Each row is a point on a landscape with many valleys, with its height.
From any point a ball rolls to the lowest of the 4 points nearest to it. It stops when none of these is lower. Distance is the straight distance between rows; heights are no part of it.
Pasel height 4.53: [113 156 147 128 162  76 113 105 164  93 109 135 107 186]
fogar height 3.79: [130 102 113 168 100 115 103 129  95 136  79  95  61 134]
fid height 3.73: [139 122 127 103 127 130 133 156 131 136 161 154 174  79]
Lor height 5.30: [122  80 128 124 130 191 161 159 141 162 155 122 139  74]
limez height 2.52: [132 141 134 121 140  79 124 134 136 105 125 150 129 153]
kibe height 3.90: [145 188 141  86 142  97 124 103 136 100 161 153 185 162]
dig height 2.22: [152 141 125  89 123 142 130 149 135 140 181 156 199  67]
keb height 3.80: [135 163 140 105 146  83 125 121 141  99 139 152 153 161]
zuk height 2.43: [153 171 125  86 127 105 125 122 129 115 173 159 197 118]
pid height 2.72: [132 106 119 152 116  96 117 138 114 128  95 119  82 134]
nalis height 5.24: [137 194 151  89 157 101 121  90 144  91 158 147 180 178]
lov height 0.57: [122 161 143 118 155  77 120 115 151  95 121 144 129 180]
dul height 0.53: [117  72 123 144 120 196 160 148 128 168 132 109 110  87]
gevab height 4.34: [120  76 121 145 116 175 148 148 119 155 125 119 105  88]
bugod height 2.46: [128 131 130 124 137  81 127 140 129 112 120 149 126 142]
Nomo height 2.98: [126 120 124 158 113  80 105 128 119 124  84 107  67 155]
Foduk height 2.20: [131 117 124 136 126  83 122 142 125 119 108 138 105 142]
Rus height 3.32: [130  95 116 156 110 120 121 140 106 138  96 115  79 119]
Fuso height 3.51: [153 191 139  83 135 100 124 101 135 102 170 156 193 153]
romu height 4.52: [116  74 117 155 112 189 147 143 112 161 115 107  93  95]
dil height 4.17: [133 105 126 114 128 136 138 161 128 141 150 146 153  82]
nodi height 2.21: [124 141 135 128 143  75 121 126 143 106 113 142 112 165]
vop height 4.43: [140 182 144  91 144  95 123 107 141  99 157 153 176 165]
Lafo height 2.62: [ 95  95 108 170 101 241 173 119 130 181 119  69  95 110]
Sisab height 5.76: [128  88 124 136 120 134 134 151 114 142 119 132 111  99]
bomu height 4.40: [139 114 128 104 131 154 138 159 139 149 168 146 178  66]
fibe height 0.64: [105  78 121 149 118 226 177 136 139 179 138  88 109  96]
dekib height 1.99: [127 126 127 148 126  74 112 130 135 116  93 119  77 162]
bule height 3.22: [108  86 103 175  94 206 132 123  95 163  96  83  81 106]
kib height 4.83: [127  81 125 130 126 161 147 158 125 152 139 131 130  82]
muvu height 3.70: [123 139 135 139 141  72 113 122 144 106 103 130  89 172]
Vegil height 2.34: [150 151 127  94 129 113 128 141 129 123 170 162 190 101]
ruf height 4.20: [128  86 114 160 106 145 123 140 101 146  98 110  83 105]
setav height 6.36: [123 189 157 102 168  95 119  91 155  89 142 145 159 190]
gidev height 6.14: [114 195 171 100 190 114 112  70 164  82 133 137 153 199]
fabo height 6.67: [115 202 183  98 199 135 109  47 159  80 139 126 159 194]
fes height 4.66: [116  93 103 178  90 180 110 123  86 155  80  80  74 110]
bug height 3.52: [136 145 130 108 136  87 130 136 133 109 140 154 156 139]
Pib height 5.05: [137 116 126 116 130 106 133 152 126 124 139 151 145 109]
mefun height 3.98: [128  97 111 167  98 130 110 134  96 141  83 100  72 120]
Pige height 3.84: [104  77 115 158 111 226 168 134 128 174 125  87  99  97]
dufem height 3.15: [ 96  91 104 175  95 232 151 119 114 170 106  72  88 106]
zutal height 4.18: [141 136 128 105 131  96 129 144 125 116 148 158 164 119]
Menin height 1.74: [153 154 125  89 123 122 126 139 132 130 181 162 197  85]
Mebav height 2.29: [108  82 111 169  99 211 143 129 104 166 106  87  87 101]
bavo height 4.61: [136 169 135  98 143  85 124 119 138  99 148 155 169 156]
dozi height 4.21: [115 181 154 113 172  92 117  95 164  88 124 140 134 194]
Sipa height 2.86: [132 144 130 112 141  84 127 134 137 104 133 155 144 146]
pob height 0.72: [161 165 122  82 118 127 123 127 129 131 187 160 208  86]
nitus height 4.70: [123  99 104 179  89 154  99 126  83 147  75  81  67 118]
miz height 3.47: [131 118 114 175  95 101  90 120 100 136  71  80  57 143]

Two balls start at each pair of points below. Name the first point that both come to, or write none.
ruf / dil => none
bavo / gidev => lov
Sisab / kib => none
bomu / zutal => pob

For each start below, name the point where the ball stops.
fabo => lov
Pige => dul
miz => dekib
fid => pob
setav => lov
mefun => dekib
fogar => dekib
bugod => dekib
